Points, in no order, along strands that fork and pass close to each other.
Two points are linked if the straight distance between their rows is under 94.2. Some points are linked to none.
Kodiz: [ 37  35  24  10  24 -40   5  19  27 -21  17  12 -13  18  18 -39 -35  -1
   8  12  34   3  20   2 -31  -7   3   7  -7   0  14  15  12  28   2  -7
  35]
Mulu: [  1   3   7  -1  14 -25  15  11  -2  -4 -42 -23  29  15 -28 -21 -10   7
  36   5  -5 -16   4  18  -2  -1  11   4   2 -21   7 -27  23 -12 -17  20
   1]
nul: [-43 -34  -9  16 -16  32 -23 -13 -12  23  -1   7 -20 -56  34  19  25   1
  -2  11  24   9 -12 -10   2 -38  14  13  40  17  22   5 -17   0   5   8
  16]
Fifu: [ -6  14   3  13 -14  -6  -1  16 -11  23  21   7   4  31  18   4  21   0
  -5 -18  11   1  21   7   0  -5 -11   0 -47  -8 -28  21 -11  10  20 -10
 -25]
bap: [ -4   9 -17  14  20  -3 -19 -28  19 -12 -19  23 -48   4  -5  12  21   2
  -1 -27 -31   8  22  15 -13  -6  24  10  -3 -18  -4  46 -10  29  -4  18
   0]
Mifur: [ -4  -8  -8  12   9   8  12  17 -25  15   5  21   6 -31  48 -22 -16  -1
 -12 -11  30  10 -17  -7  20 -36   1   4  18   4   7  -3  16  25  13 -26
  13]
pebet: [-20 -17  -7 -15  15  24 -28  25 -18  42 -13  -3  13 -34  12 -19  11 -19
  21  11  19   5 -11 -41  36  -8  25  -7  24  20  12 -21  17  -6   3 -28
  18]
Rezal: [-46 -22 -11   2  10   2 -15  50 -23  24 -16 -21  -8   9  -2  13  24  -9
  18   3  -3 -19   1  -3 -15 -18  13   7   1   1   5  10 -19   3  17 -14
   3]
dalis: [  9   1 -23 -16  11  28 -14  -8   3  -2 -10  23 -25 -52   5 -31 -27  -1
  -7   2  -9  38 -37 -22  27  10  38   8  50  19  19  -3  -6  18  -8 -32
  13]
rop: [-20 -12 -13 -19  -3   2  15 -30  23 -21 -49  -1 -33 -12   9   2  -3  10
  12  10 -11  12  11   2  16 -18  39  36  29  11  40   2  14  -2 -26   6
   6]
kobu: [ 12   8   1   8  14  32 -35 -19   3   2  59  23 -12  16  -1 -12  26  19
 -10 -31 -22  -9  -7  15   2   2   0 -56 -18 -28 -28  35 -23  40  29  22
  -8]
Pov: [-12  -6  18  24 -20 -11  42  11 -37  11 -34  14  17 -23  14 -21  11   5
  -9 -17  12   4 -25  28  17 -38  -1  -5   4 -31  -2   2  22  21  21 -31
  20]
Zupi: [-31   0  20  33 -16   3  -9 -24  -1  25 -34  -5  -1  25  -5  20  32   4
  -2 -19  -8 -28   5  24  21  19  16 -18 -40  -5   9   6   4 -30  -1  20
   9]
gekeg: [ 26   2  19  -1  11  -7  -1  22   0 -18  -9  -9 -29  28 -29  -9 -20 -23
  42   1  -7 -11 -26   1 -26 -19  21  26  -4 -20  28  29  20  20   6   8
  30]
ral: [-34 -32  -7  18 -26  30 -19  -2 -17   7   6   1 -32 -35  16  52  24  10
 -10  14  -3  -7 -11  -4 -23  -9  -4   1  15  17   9  17 -34 -20  11  15
   7]
lof: [ -7  11  35  28 -12  -5  22 -16  19  -3   4  -8   1  26   2  12  35  17
  13   5  18 -31  39  40 -19   1  -9 -17 -56   0  10   0   9 -14   0  31
  45]
Mig: [ 14   0  18  -6   9  -8  -1  53  -5  15  42 -12  14  29   4  -2 -18 -28
  -9  13  24  -6  -3 -20  11  10  -1  -1 -14  21  -2  -2   8  -3  16 -46
 -11]
kegut: [ -3   3 -20 -13  26   9 -26  15 -13   2   3   9 -23  -6 -28  14  20 -24
   6 -36 -31   0   7  12  -5   9  15  -9   8 -42 -31  33 -20  39  14   6
 -18]
goz: [ 27  -1  -2   2   2  30   1  50 -22   0   5  -2 -17  10 -16   9 -45  -5
   2  12  10 -12 -43  -5 -29 -16   6   7  24  13  17 -24   8  -2  15 -11
  16]
rodof: [ -4  -7 -21 -11   6  10 -13 -20  -6  14 -43  26 -17 -65   6 -33  -6  -8
  17   8  -3  33 -20 -16  36 -14  31   0  47  -1  14 -22   9  17 -22  -5
  11]
nesab: [-19   4   8  -5 -12  50 -26 -28  18   3  18  13 -24 -34  -5  38  31   0
 -27 -41 -32   6  -6  -1   4  27   3 -15   7 -22 -20  24 -30  11  -3  30
 -34]
defo: [ -3  -1  -4 -16  -6  20 -13 -19  18   2   9  -9 -29  24  12  35   2  -2
   0  -3 -10  -6  19 -10  -9   6   3  32 -18  13   5  17  -4 -13  -4  23
 -27]
rul: [  1  -9   6 -11 -15  -1   7   5 -19   5 -11 -25  11  49 -17  34   4  -5
   3  32  -1 -12  18   9   1  13  -2  -2  -3  22 -31 -43  -7 -33  -5  -7
 -15]
natos: [-28 -32   2 -17   6   4 -30 -18  16  -8  10 -34 -14  24 -26  49  29 -21
  21  -9 -28 -52 -13 -27  14  14  25  -5 -22  -7  22  12  -6 -27   8  21
  14]
kub: [-20 -29  -2   3 -26   0 -29 -24 -24  26 -16  -3  12  16  -5   6  20 -21
   6  24  12   9 -12 -13  40  32  -5 -20  -5  20 -24 -24  -6 -42  -7 -26
  -6]
Zezam: [ -9   9 -12   7  15  26 -28  -2 -15  15  27  17   1  -3 -25  10  30   0
 -23 -45 -24   3  -2  12   0   4  -5 -33 -13 -36 -41  29 -41  25  18   3
 -22]
lin: [-28 -10  19  16  -1  -3 -16 -16  15   9  -9 -31 -18  30 -20  25  23 -13
   9  -4  -9 -38   2   3   6  -1  20   2 -42   0  23  24  14 -29  -7  13
  24]
zeme: [ -5  -6  11 -32 -10  34   3 -12  -2  16  21  -4  -1   0  -5  29  20 -29
 -11 -22 -15  -5  -2 -23  21  41  17  28  -5  -9 -32  26  -7 -28  20 -10
 -50]
gosi: [ 10  -1 -30  -3   4  26 -13   6 -11  11  -9   9 -20 -43 -38  -4 -33 -15
 -16 -31 -13  38 -23   3 -13  -6  -1   9  49 -22  -5   4 -26  32  -1 -10
   8]
zuno: [-32 -13 -25 -20  13  -8 -32  -7 -17  31 -32   2  35 -36   5 -28  15  13
  26  24   4  -4  -8 -46  41 -14  18 -28  30   8   2 -29   5   3  -6  -5
   3]
gel: [-22  -8 -10 -32 -10  12  -8 -34   7 -11 -57  19 -15 -42   8  -5  12   1
  24  24 -16  33   3 -12  34 -16  36  24  60  16  35 -17  15   1 -31   2
 -10]
gula: [-29 -14  23  -4 -19  41 -14 -13   5  -4  25  14 -19 -70 -25  30  26 -32
 -29 -39 -22  41   1 -13   3   5  -4   8  13 -17 -25   6 -35  24   2  16
 -33]
mele: [ 10  -4   9  -8 -11 -14 -14  19   4  -2  45 -27  17  37 -10   9 -13 -24
  -6  30  37  -3 -11 -16   9  29 -23 -27 -23  30  10 -11  -5 -28  -5 -54
  11]
Fetu: [  6  -5   7  13  19  -7  48  36 -17  -9 -12   8  12 -13  44 -25  -1   0
   5  -8  24 -10 -16  13  10 -54   4  13   5 -14  14   0  33  34  14 -21
  28]
niri: [-15 -29  14 -31 -26  34  -5  -5  -9  25   4 -10 -13 -12  -9  31  18 -32
  -2   1   5  14   0  -8  30  29  27  28  10  -1 -13   3  -4 -35  19 -25
 -15]
fere: [  0   3   0  22  -1 -19   9  26 -29  -2  26  17  26  -7  39 -28 -11  17
 -22  -5  27  -7 -10 -12  14 -24 -15 -18 -16  17  -6  13  -5  11   6 -25
  14]
gek: [ 12  31 -12 -11  14 -26   7 -21  15   0 -11   9  19  24  13  -8  -6  21
  -2  -6 -15   6  43   0 -10   6 -15   1 -39   6 -26 -11   2  10 -18  24
 -42]
Kedel: [ 19  17  31  20 -17  -6   2  44 -14 -20   4 -25   5  15 -41   1  11   6
  47  28  -7 -26   0  30 -57   0  -8  -1 -23   5  -1   2 -11  -4  -5  21
  18]
botod: [ 27  20  44  15 -31 -17  28  21 -14  -7  -9 -20  42  18 -22 -27   5  21
  17  28   5   0 -13  36 -19  18 -19 -31 -18  -5  -9  -5  -1  -6 -10 -15
  -3]
Lazaz: [  0   7  21  17 -14   3  -6  21  -5  17 -25  -2 -26  16 -33   1  22 -15
  14 -25 -13 -10 -16  30 -18 -20  20  16  -8 -42   1  41  16  18  20   4
   3]
pip: [-23 -11 -26 -10  -5   3 -45  -8 -10  33 -33  12  12 -48 -10  -9  11  17
   9  12  -5  24   5 -30  16   4   8   6  36  -1   1 -24  -7 -10 -11   2
 -30]
bupe: [  2  -6 -18 -22  22  -5 -18  10   0   6  -4   5 -16  -3  12 -14 -22 -15
   9  -9 -15   8   4 -25   7   9  21  28  21   4  -2  18  -9  18 -14 -20
 -12]
Dilo: [ -7  22  -7  16  -4  21  -2 -23  11   9 -50   3 -18   3 -35  13  12  15
   2 -27 -22  -7  13  29  -8   8   8  14   5  -5   0 -13   5  -4  -9  40
 -21]
Mika: [-14  -3   0 -28 -12  40 -15 -19  16 -27  36  11 -36   1  16  44  15  -8
   5  -8 -24   1  18  -6  -8  -1  -1  32   2   3  -4  36 -17   2   8  31
 -52]
Gok: [ -4  14 -21  -2  13 -18  21 -21  19 -24 -28   8 -15  -1  24  -3 -10  27
   9  17   1  20  27   1  -5   1  11  24  22  29  23  10 -10  16 -29  14
  13]
sitos: [-19 -25  -5  38  11  -2  16  38 -28 -21   7  -7  12  -8  12   0   4  27
  16  32  26 -15 -13  13 -41 -10 -16 -10  15  28   7  -2 -17 -11   6   0
  44]
bibuk: [  2 -18  21   0  -5   3  43  11  -6  -4 -11 -18  17  -8  10  -9  -3   3
   1  27   9 -11 -45  12  15 -10   7 -24  22   6  30 -51  48 -23   9 -16
  42]
nozor: [ 20  14  14  -9 -24  12  -2 -18  -6  29   9 -23   7  34 -13  25   3 -18
 -18 -16 -11   5  -2  -5  20  27  13   1 -14   5 -33   5  -7 -37   7  -5
 -34]
davip: [ 16   2 -22 -10  10  11 -17 -30   7 -28  -8  10 -37   6 -17   4 -31  -2
  -2 -22 -44  24 -20  -6  -3  20  33   2  22 -11   7  22 -18   6 -14  11
  -1]
gasa: [-45 -10  18 -10  -4 -47  31  -7  22   2  -5 -41  26  19  -2  13  41 -12
  11  14  30 -20  12  21  38 -18 -16 -21 -35   1  17   6  50  -9  -7 -30
  36]
mero: [ 22  21   1  -2 -11  -4  -6  32 -22  16   3  18   8   2 -15 -21 -18 -30
  -2 -40  -7  17 -10   3   9  -1   5  11 -10 -30 -29  27   7  24  22 -33
 -28]
getap: [-29 -16  15  43  -4  -2   4  40 -37  -6 -10  -6   9  -1   7 -15  26  10
  14  11   9  -8 -16  23 -30 -24 -15 -25  -5  -6   1  26 -24   7   2 -18
  35]
tik: [-21  -2  -9 -17   4  12  -4 -15  14 -35   8  24 -43  -2  33  27   5 -15
  -5  -6 -18  23  19 -12  -1  -3  19  39  18   5  12  54 -13  16  -3   0
 -22]
moz: [  8  18  33  12 -23 -26  23 -31   8 -20  43 -23   3  29  -9  17  11 -14
  11  41  35 -18   8  31 -16  20 -39 -22 -49  21   6 -19  16 -33 -10  -8
  46]
Buba: [ 24  16   3  -9  17 -26  -1  -7  28 -13  13  -7  40  -4  11 -43 -58  20
 -14  18  18  -2   7 -18  21  15 -17 -22  -1  -2   8 -35   8 -14 -29 -12
  -2]
Gug: [  4   3 -10   0   3 -12  12   0  -1  -2  28 -14   3  18  17   6  -9   9
  -3  14  17 -13  26  -6 -37   7 -21   1 -18  25   8 -15 -10 -13  -6  19
   1]
Dede: [ 11  -5   9  -5 -19  17  19  -3 -15  -3   1 -33 -13  50 -35  50  -1 -23
  14  22  11 -23   2  11   5   4  -6  15 -25  27  -9 -12  13 -30   5  -6
  20]
Rof: [-12 -18 -14 -10  13 -10  -8  -1  10  -2   0 -42   6   4 -26  20   0  -1
  11  32  12 -25 -18 -28  -2  -5   4   3   9  44  37 -36  22 -38 -25  22
  28]
vozas: [-12 -32   7 -25   7 -20  25  11  -3   4 -21 -18  24  -9   1  15  13  17
   6  34 -22 -17  23   9   1  -2 -11   1  24  -3   5 -48  17 -30   4  16
  -1]
zug: [ -6   2 -20  23  31 -25 -18  16   1 -16 -22   8 -24   5   2 -18   8   7
  18  -8 -19  -2  18   4 -14 -20  10   7   1 -14   8  40 -14  32 -17   5
  22]
fise: [ -3 -15  13  15 -22 -40  40  -8 -33   2 -12  16  30  -9  18   0   8  15
 -18   7 -16  -5  -5  23  28  -6 -23 -33 -17 -17 -27 -23   9 -16  20 -22
   3]
geb: [ 50  29  23   8  -1 -22  -3  11  24 -27  15  -4 -26  23 -16 -27 -10 -13
  21  17   3  -3   9  10 -53 -15  10  19 -10 -10  17  21  12  17   5  22
  34]
retek: [-18  -3  -9  27  -5  13  19  -4  -8   6 -42  19  -6 -13 -14  16  28  27
 -10 -19  -6 -10  29  46 -12  -6 -14   2   2 -20  -8 -13  -1  11   9  31
 -12]
perag: [  8  25 -23 -24  13 -40   3 -19  15  -8   2  14  21   5  41 -15 -20  24
 -10  -1   3  12  37 -30  14   6 -18  15 -17  10  -7 -13  -7  12 -24   0
 -25]
nopi: [  7  13  34  25 -23 -28  47  23 -15 -10 -18  -1  21  13  14  -5  23  10
  12  15  11 -14   8  41 -11 -29 -21  -7 -26 -13  -1  18  19  21  20  -9
  16]
buva: [ 27  28   1   6  19  14 -35  -9  28   0  54  16  -7  26  -6 -24  -7  40
 -17 -12 -18  -8  11  13 -30   9 -18 -42 -44  -3 -24  14 -26  -8 -10  36
 -10]
gapok: [ 31   3  18   6  18  26 -13  50   6  -9  21   0   3   8  -6 -31 -61  10
   2  22  20  -8 -42  -3  -1   6   6 -15  25  16  26 -30   9  -2  -1 -25
  16]
Kefu: [ -2   4 -24 -18   0  -9 -24 -29  16 -32 -11   4 -38  -4 -18  16 -10   9
   1  12 -47  20  -3 -24   0  27  45   1  37  19  14  25 -36  -2 -29   4
 -25]
nazu: [  5  18 -14 -10 -43  15   1 -39   8  13 -23  22  25 -37  -5 -12 -11  -5
 -33 -32   0  38 -18  -8  21  14 -16   8  17   2 -23 -15   2 -14   1   5
 -43]
palu: [ -6  12  12  -9   7 -54   5 -11   4  -6   7 -20  51  -3  12 -26 -16  20
   1  16  18 -17   5 -13  14   3 -17 -24 -21 -11   6 -32   9 -19 -15  -3
   5]
Nuva: [  8  -2 -10  41   4   4  16  36 -20 -17   7   2  11  -7  -8 -13  -4  30
  10   4  -2 -15  -1  29 -49   5 -20 -14  12  15   4  -6 -18  -1   6  38
  20]
magog: [-17  13   8  13  -3 -23  -9  -4   1  20  33  -8   3  24  28   8  27  -5
 -15  -3   9 -27  44  -8   1   0 -15  -9 -68  13  -9  21 -11  -3   2   3
  -2]
Pena: [-17   1  -9  20  -4  23 -16 -34   7  10  -4  20 -27 -18  -2   8  11   6
 -24 -39 -32   0  -4   3   0  10   5  -8  -2 -18   8  33 -24   6   4  22
 -12]
keve: [ -6  10  -4  -8 -16  38  -6 -38  22  -4 -31  -4 -20  21 -17  38  11  12
   1   2 -17 -16  22  11  -1   9  13  32 -15   4  -2  -8   3 -23 -12  53
 -37]
poput: [ 42  45  38   5  12 -24 -10  23  27  -5  24  -3   8   6  18 -44 -31 -19
   2  10  35 -10 -13 -10  -3 -11 -10   0 -20 -10  18  15  21  27   3 -33
  17]
Rur: [ 21  16 -36  16  16 -28 -25  26 -12 -21  11  31  -4   0   1 -50 -21  20
 -13 -20  -4  16  -4  -8   5 -21 -14  -8 -15  -1 -12  35 -20  41  -6 -24
   6]
Nos: [  4  10   1 -16 -19  12  14 -48  13   8 -26  -3   5   5  -5   4 -27   3
 -14 -15  -4  21  -5  -6  15  16  10  14  30  -4  -8 -23  22 -23 -14  15
 -40]
gali: [-24   5 -16  18  -5  30 -14 -15   5   6  -7  24 -16 -50 -14  26  21 -17
 -39 -39  -8  36  16   5 -16 -23 -21  18  18 -12 -18  11 -41  29 -10  13
 -26]
dazu: [ 35  19  47  30 -27 -19  45  26  -7 -16  -9 -17  40 -10  -7 -19  23  17
  30  15   5 -13   0  55 -28   0 -25 -12 -21 -13  -4   3   0  21  17  20
  17]
nefar: [ -2  13  -4  14  18 -21   2 -13  17 -24  -7 -17   2  -6  -5   2  -5  26
  27   5  -4 -27  32  10 -29  19  -3   3 -12  15  20 -25  -9 -17 -36  57
  26]
bisa: [ -7   8 -18  -9  14 -28 -30   1   1   1 -29  -4   3  13 -21 -35 -19  -7
  10 -16 -21   3  -2 -18  22  16  26  -4   7  -7  -3  12 -12  -4 -30 -10
  -9]
Bovi: [-22 -20 -24  21  -8  23  -5  -8 -10   5   0  23 -18 -70  34   7  17  -1
 -11 -10  20  26   4  -2  -2 -37  -8  41  43   1   5  18 -23  28  -4  -3
 -14]
niti: [-27 -20  -2 -12   7  11 -12  45 -14  30 -20 -26  23   4  -8  -3  31 -32
  29  40  17  11 -28 -19  27 -14  13 -22  13  16   4 -21  25 -17   3 -50
  24]
zar: [-18 -14  12  20 -23 -20  42   6 -31  -1 -21  20  18   9  21  15  28   6
  -2  -3   3 -12  24  22  16 -24 -29 -12 -38 -11 -22  -2  10  15  33 -27
   0]
Nat: [-17 -13  -4 -13 -19  34  -3  -3 -17  13  19  30   0 -80  31   2  19 -14
  -2   0  23  39   1 -23  23 -20  -4  31  42  15   1 -17  -3   9  -4  -5
 -31]
nir: [ 27  22  18  -2  31  -2   4  32  11 -12  -5   5  22   6  20 -52 -43  -7
   9  16  21  -8 -15 -12  10  -2   4  -9   4  12  24 -22  26  20 -11 -36
   7]
Sudu: [ 14   3  -1 -40 -10  20  21 -38  22  -5 -19 -19  -7  22  10  16 -23 -11
  -1   0   4  13   1  -6  27  -6  20  46  33   9  23 -15  37 -16 -10  -3
 -29]
Dogar: [-15 -24   3  -8 -20  -2  39  -2  -4  24   3 -10  17   3  24   9  20 -17
   0  15  26   6 -30  -5  57  -1   3 -19   0  18  16 -25  47  -9   6 -56
  29]
zefo: [-43 -38 -13 -33   8   8 -12  43  -6  22 -19 -31  -2  25 -13  24  28 -24
  25  23  12  -9   7  -6  10 -13   9   9  11  13   0  -8   9  -9   6 -29
  10]
Nak: [-14  14   3  13  -2 -43   0   7  -8   9  35   0  33   9  37 -20   5   8
 -10   0  33 -17  21 -24  10 -11 -24 -13 -52  19  15  15  -4   3   5 -28
  13]
Guzer: [ 32   8  25  -9   5   3  -3  39  -5  12  41  15   3  18   1 -12 -19 -24
  -6 -19  11   6 -19 -24   9  15   7   8 -11 -21 -14  29   9  15  35 -41
 -21]
sosi: [  1  -3  14  11 -28  -7  16  33 -28   6 -15 -12  22  29 -17   2   8   2
  18  29  -3   1  -3  21 -19   9  -7 -17  -4   8 -19 -24  -5 -10  -3 -23
 -11]
Zadug: [-34 -25 -25  29  17   1   1   9 -29  20 -33  13  -9 -65  14  -5  13   1
  -7 -16  31  14  -4  16  -4 -56   3  18  34  -9  -5   3 -13  23   3  -1
  15]
linup: [-21 -14 -29  53  25   5 -16   2 -10  -1 -29  14 -13 -46 -10  -4  16   8
 -24 -32  -5  15   1  30 -30 -30  -1   6  26 -16  -8  16 -34  22  -5   9
  17]
dupi: [-18 -10  17  31 -27   7  25 -34  -7   2 -28   1   2  32  -4  17  19  21
   3   8 -14 -15   3  35  13  16  -4 -22 -27   5 -12 -26  10 -34  -4  17
  12]
nirom: [ -3   5   9  -4 -24  -6  -3  33 -26  26 -43  -8   6  10 -22 -19   2 -29
  13 -31  -2   3 -14  16  11 -21  16  17  -1 -35 -16  15  15  17  10 -21
 -16]
tuzuv: [  6  -3 -18   0 -25  22  -8  21 -18  25  -9   1   6 -29 -32  -9 -28  -3
 -30 -15   3  26 -38  17 -19  -1   0 -10  39  -9 -14 -29 -13   0  13   2
  -6]
zogu: [ -6 -18   7  -4  24 -14  13  14  16  -4  -1 -38  28 -14  -6 -11  -6   8
  14  30  27 -22 -40 -10   3 -10   3 -21  24  25  48 -52  39 -21 -19   6
  44]
Nuveb: [  6 -13   8 -21 -21   4  31  -9  18   5  12 -41  -4  43  -8  43  10 -18
  -2  16  31 -18  32   6   5   3 -15  23 -33  22  10   4  42 -18  13 -15
  19]
tozir: [ 11 -11  -1 -15  10  41 -11  13  -9  15   0  13 -40 -40   7  -4 -27 -35
  -8 -16  -5  16 -46 -22   7   1  33  15  36  -8   2  -3   1  10  10 -25
  14]
vade: [ 25  23  27 -10 -17 -15  27 -20  25  -7  34 -29   0  32 -17  34  -3 -18
  -4  18  49 -18   4  17 -13   5 -29  11 -37  11  16 -17  39 -30  18   6
  28]
Ruf: [ 12 -12 -32 -11  22  24 -17   7  -1  -5  20  10 -29 -16 -34   5  -9 -20
 -21 -33 -18  24  -9  -3 -24   6  -7  -4  35 -45 -24  18 -37  34  10  -3
 -11]
nimi: [ -9 -26 -12 -34  11 -18   6   4  -6   5 -25  -7  29 -29  21   0  14  18
  -2  36 -22   5  20 -21  10 -17 -17   1  38  10  -2 -53  10 -11   1   7
 -41]
mimig: [ -7 -14  -8  -8  17 -10 -20 -12  19 -19   8 -26 -13   0 -18  20 -11  -4
  11  12  -4 -38 -20 -28  -6  -4  11  17  -9  18  44   5   7 -25 -16  30
  43]
Kivud: [ 43  19   5  -6   2   4  -6  33   5   5  11  -3  -8  40 -23  -7 -37   4
  -8   6   1   2  -6   3 -46   9  -7   4  -8   0 -26  -8  -5   7  13  11
 -24]
Bitul: [ 15  14   1  -4  14 -17  -3  -4   4   0 -48 -17  -9  27 -32 -27 -27  -8
  28 -13 -13   2 -13  -1  10   1  34  22  13 -14  13  -2  18  -8 -22   0
   6]
Vised: [ -1  15 -10  15  19 -25  13 -17  22 -32  -4  12   3 -12  22 -25 -25  29
   9  18   3   2  36   2 -24  12  -7   0   0  13  26  -4  -9   7 -27  36
  40]
tib: [  0  16  14  30   8 -28  23  10   4  -8  21 -15  11   9  22  -9  15   9
  16  15  26 -23  37  15 -35  -5 -22  -1 -25   1  15   2  -1  -2   8  25
  34]
Dos: [  0   8 -15 -11 -25  17   1 -13  -2   3  -6  35   3 -56  18 -10  -7  -7
 -28  -9   8  54 -10 -21  16  -3 -10  22  42  10 -16  -7  -5  15  -2 -10
 -35]
koso: [ 42  38   4  -2   3  -4 -24 -12  32  -7  45  11   8  25  11 -33 -31  12
 -19   8  12  14  21  -8 -25  11 -21 -24 -34   3  -6   7 -20  -9 -12  17
 -12]
zipa: [-14  -5  13   7 -20   3  -1 -32  -8  23  -4  -5  20  42  -1  23  25 -15
  -3   1   4   3  18   0  38  25  -2  -7 -37  13 -41  -2   0 -38   5 -25
 -24]
bep: [ 15 -12  18  -5  -7 -20  37 -38  17  -7 -10  -5  19   0  18 -10 -27  14
 -15   0  -4   3  -2   1  14   6   9   2  10  -2  18 -28  24 -25  -2  13
 -13]
rov: [-28  -4  12  -7   1 -61  16 -16   9   3  -1 -23  39   1  17  -5  26   7
 -14   9  14 -33  15  11  31  -6 -16 -25 -35 -15  20 -13  16 -22   1  -2
  21]
fesep: [ 28  24 -13  15  11  38 -16 -16  16   7  27  10 -14  11 -23  16 -11  36
 -13  -5 -31   3  -3  23 -35  21 -25 -22 -14  13 -19  -5 -15 -10 -20  51
 -12]
ket: [-14 -23   1 -27  16   6 -21 -15  15 -23  36 -27 -20   6   1  49   3 -15
   2   7 -13 -51 -23 -41   7  15   9  10  -7   7  36  17  -2 -12   0  26
   7]
Riru: [-14 -10 -22 -36  15   8  -3  -1  17   0 -18 -10   4 -15  30   1   9   6
  19  38  -1  10  17 -31  16 -18   1  16  45  26  25 -36  18   3 -31  -3
 -26]
suzu: [-14  12 -36  40  13  23   6   2  -5  11 -32  12  -5 -33 -20  13  19   6
 -18 -33 -11  18  27  23 -34 -25 -24  18  10  -6 -16   6 -18  31   1  24
 -13]
mepon: [-16 -18  -4  -9 -11 -15  -8   6  -6  21  17 -15  33  31  -3 -11   7 -22
  -4  31  21  -1 -20 -21  38  22 -14 -30  -4  35  -5 -24  12 -36  -5 -51
  11]
gipon: [ 14  -4  -4 -22   3  36 -17 -48   6 -12  58  28  -5  23   5   9   3  17
   0 -30 -12 -19 -24  -1  10  36  11 -49  -6 -28 -21  19 -21  33  27  34
 -11]
tup: [ 20  12  -9 -15  16   0  -4  -4  21 -12  28  -8 -32  25  13  26 -13   7
  -2  15  -5 -17  27 -17 -41  -6  -2  26 -14  15  16  16 -10   0  -4  30
  10]
meb: [-28 -19 -22  12  21  -4  -4  17  -1   3 -15 -11  -7   4  14  -7  11   8
  12  -2  10 -15  21   3 -15 -24  -3  22   8   4   9   8  -6  15  -6  12
  11]
kob: [ 39  22  13 -10  -5  -9  22 -31  30  -6   9 -14  33  14  12 -16 -57  15
 -22   7  23   2 -13 -11   1  26 -18  -8   1   4   9 -40  23 -36 -20  14
  -8]
nomiv: [ 47  39  -7 -12  16 -13 -21  -5  27  -8   8  13  -6  34 -14 -18 -21   1
   9  -4   2  28  31  -2 -32   8  -3  -1 -20   4 -27  -9  -3   3  -8  16
 -26]
zore: [ -7  -1  14  50 -13 -12  41  14 -27  -1 -33   8   8  -4   5 -12  18  10
   3 -14  19  -3   0  45 -15 -33  -2   5  -6 -35   6  23  14  13  29   6
  29]
nika: [ -7  -3 -12 -23  20 -16  16  -8  13 -25   8   9   7 -17  57 -16 -14  19
  -6  25   0  -1  26 -34  14  -6 -10  21  20  30  17 -26   5  15 -23 -13
 -32]
zeni: [  7  -3 -12 -15  38  -7  -2   7  13 -18  25  17 -33   0  33   3 -12  -6
  -7 -11  -4  14  14 -27  -5   5  13  17  18   6  14  50 -21  27   4 -14
   3]
nemav: [ 18  13 -17  14   0  20   8  -4  -1 -15  -2   8  13   1  -9  -8 -18  32
 -12  -7 -14  13   7  17 -46  12 -25  -5   6  13  -2 -22 -13  -5  -7  47
 -10]
lon: [ -2 -28  24   5  -9   5  59  12 -17  10   7   9  15 -14  35   3   4  -6
 -13  21  17   5 -31  18  27 -31  -3 -31   8  -8  17 -25  45  -9  19 -44
  39]
tepe: [ 17  28 -27  22  14 -27 -12  -3   7  -6   8  31 -10  10   4 -23  -6   6
 -13 -23 -13  22  35 -11 -18 -14 -21  -2 -26  -1 -24  33 -17  42   5  -2
  -5]
garo: [ 21  15 -15 -23  -5   9 -15  -1  -3  11  19  36  16 -25  -6 -34 -26  -8
 -26 -32   3  24 -14 -40  45  31  -3  13  -8  -6 -44  15  -9   7  12 -25
 -21]
refif: [-16   1 -22  -4 -11   3 -40 -24   1  -7 -15  10  -9 -32 -16   4   4  13
 -19  -7 -26  30  -2 -14   6  25  10   9  37  15  10   1 -24  -3 -22  14
 -32]
musom: [ 14  -4  24 -14   9 -10 -21   1   2  -2   0  -8 -26  30 -22   3   1 -18
  33 -23 -26 -25 -19   5  -9   0  30   1 -11 -41   7  38   5  21  18  18
  -6]
pefe: [ 22  25  -5   8  27  -4 -23  16   2  15  26  13 -11  30   1  -8  20  -1
  -3 -22 -13  -6  39   0 -24  -6   2   2 -28  -4 -38  30 -13  27  14   2
 -30]
bire: [ -7  -9  20 -14  10 -33  28  20  14 -18 -21 -29  30  24 -28  17  16   4
  34  31  -4 -26  29  29 -12   3  -7  -7 -10 -10   5 -43  16 -27  -8  16
  10]
ziso: [  8 -29  32  16 -26 -29  51 -16  -3 -12  -3  -9  29   8   7   3  10   5
  -3  29 -11   3 -10  26  21  13 -27 -27 -14 -12  -2 -32  21 -34   5 -25
  29]
gav: [ 14 -13  -3 -29   0  20 -17 -18   4  -5  17  11 -25 -22 -12   9 -33 -20
 -15 -25 -24   7 -43 -16   8  31  25  12  30 -18  -4  12 -13  -4  11  -1
  -7]
ved: [ 18   3 -15 -29  15  19 -18  -8   4 -16  47  34  -3 -13  14 -14 -26  -5
 -22 -21 -10  20  -8 -46  20  47   6   4   4 -10 -29  42 -11  13  13 -13
 -26]
rudif: [ 36   0   4 -13  -6  24 -15  42 -17   0  18   2 -15  16 -33  25 -34 -19
  -4   7 -10  -3 -26   4 -39   2   6   1  21 -10 -14  -4 -11  -1  26  -2
  -9]
zuru: [  4  -8 -13 -33   5  26 -14 -15  -3 -13  57  25  -7  -3   6   6  -1  -7
 -15 -20  -7  -2 -20 -14  -6  49  -1 -19   4 -23 -24  24 -32  32  32  11
 -30]
murab: [ 14  -9  41  24 -23  -8  46 -35   3 -31 -11 -19  16  32 -14  21  17  16
  20  23 -14 -14   3  42  13  21 -21 -32 -31  -5 -20 -38  31 -46  -7   4
  29]
Fito: [ 11   6 -37   7   3   2 -21  15  -7   5  24  31  13 -16  -3 -35 -19  23
 -33 -32   3  14 -13 -19  25  -1 -20 -12 -17  -8 -13  27 -21  13   7 -14
 -13]

Follow the links from the first point to the second, and from the first to the third. Name the last point that the two ways share.
sitos / Guzer / tup => nomiv
botod / ket / zuru => nopi
geb / Mulu / getap => nomiv
vade / ved / dupi => nopi
Zadug / rop / geb => suzu
nika / zefo / Gug => defo
tib / dalis / nemav => defo
defo / Dos / meb => suzu

A fork is a point with three links. Follow the links from the first point to the second and name the forks in between, in order.
nesab / Riru => suzu > defo
gekeg / buva => nomiv
gipon / lon => nopi
gek / Pena => defo > suzu

Name the points in between on the shortest way along the links from the first point to the second, in order.
pefe / vade => Fifu > magog > Nak > fere > Mifur > Fetu > Pov > zore > nopi > dazu > botod > sosi > rul > Dede > Nuveb
dazu / natos => nopi > zar > fise > ziso > murab > dupi > Zupi > lin
murab / lon => dupi > Zupi > lin > natos > ket > mimig > Rof > zogu > bibuk
nomiv / tib => gek > perag > nika > Riru > nimi > vozas > bire > Mulu > Bitul > bisa > bupe > zeni > tik > Mika > defo > tup > Gug
zeme / goz => nozor > zipa > kub > mepon > mele > Mig > Guzer > mero > nirom > Lazaz > musom > gekeg > geb > Kodiz > poput > nir > gapok
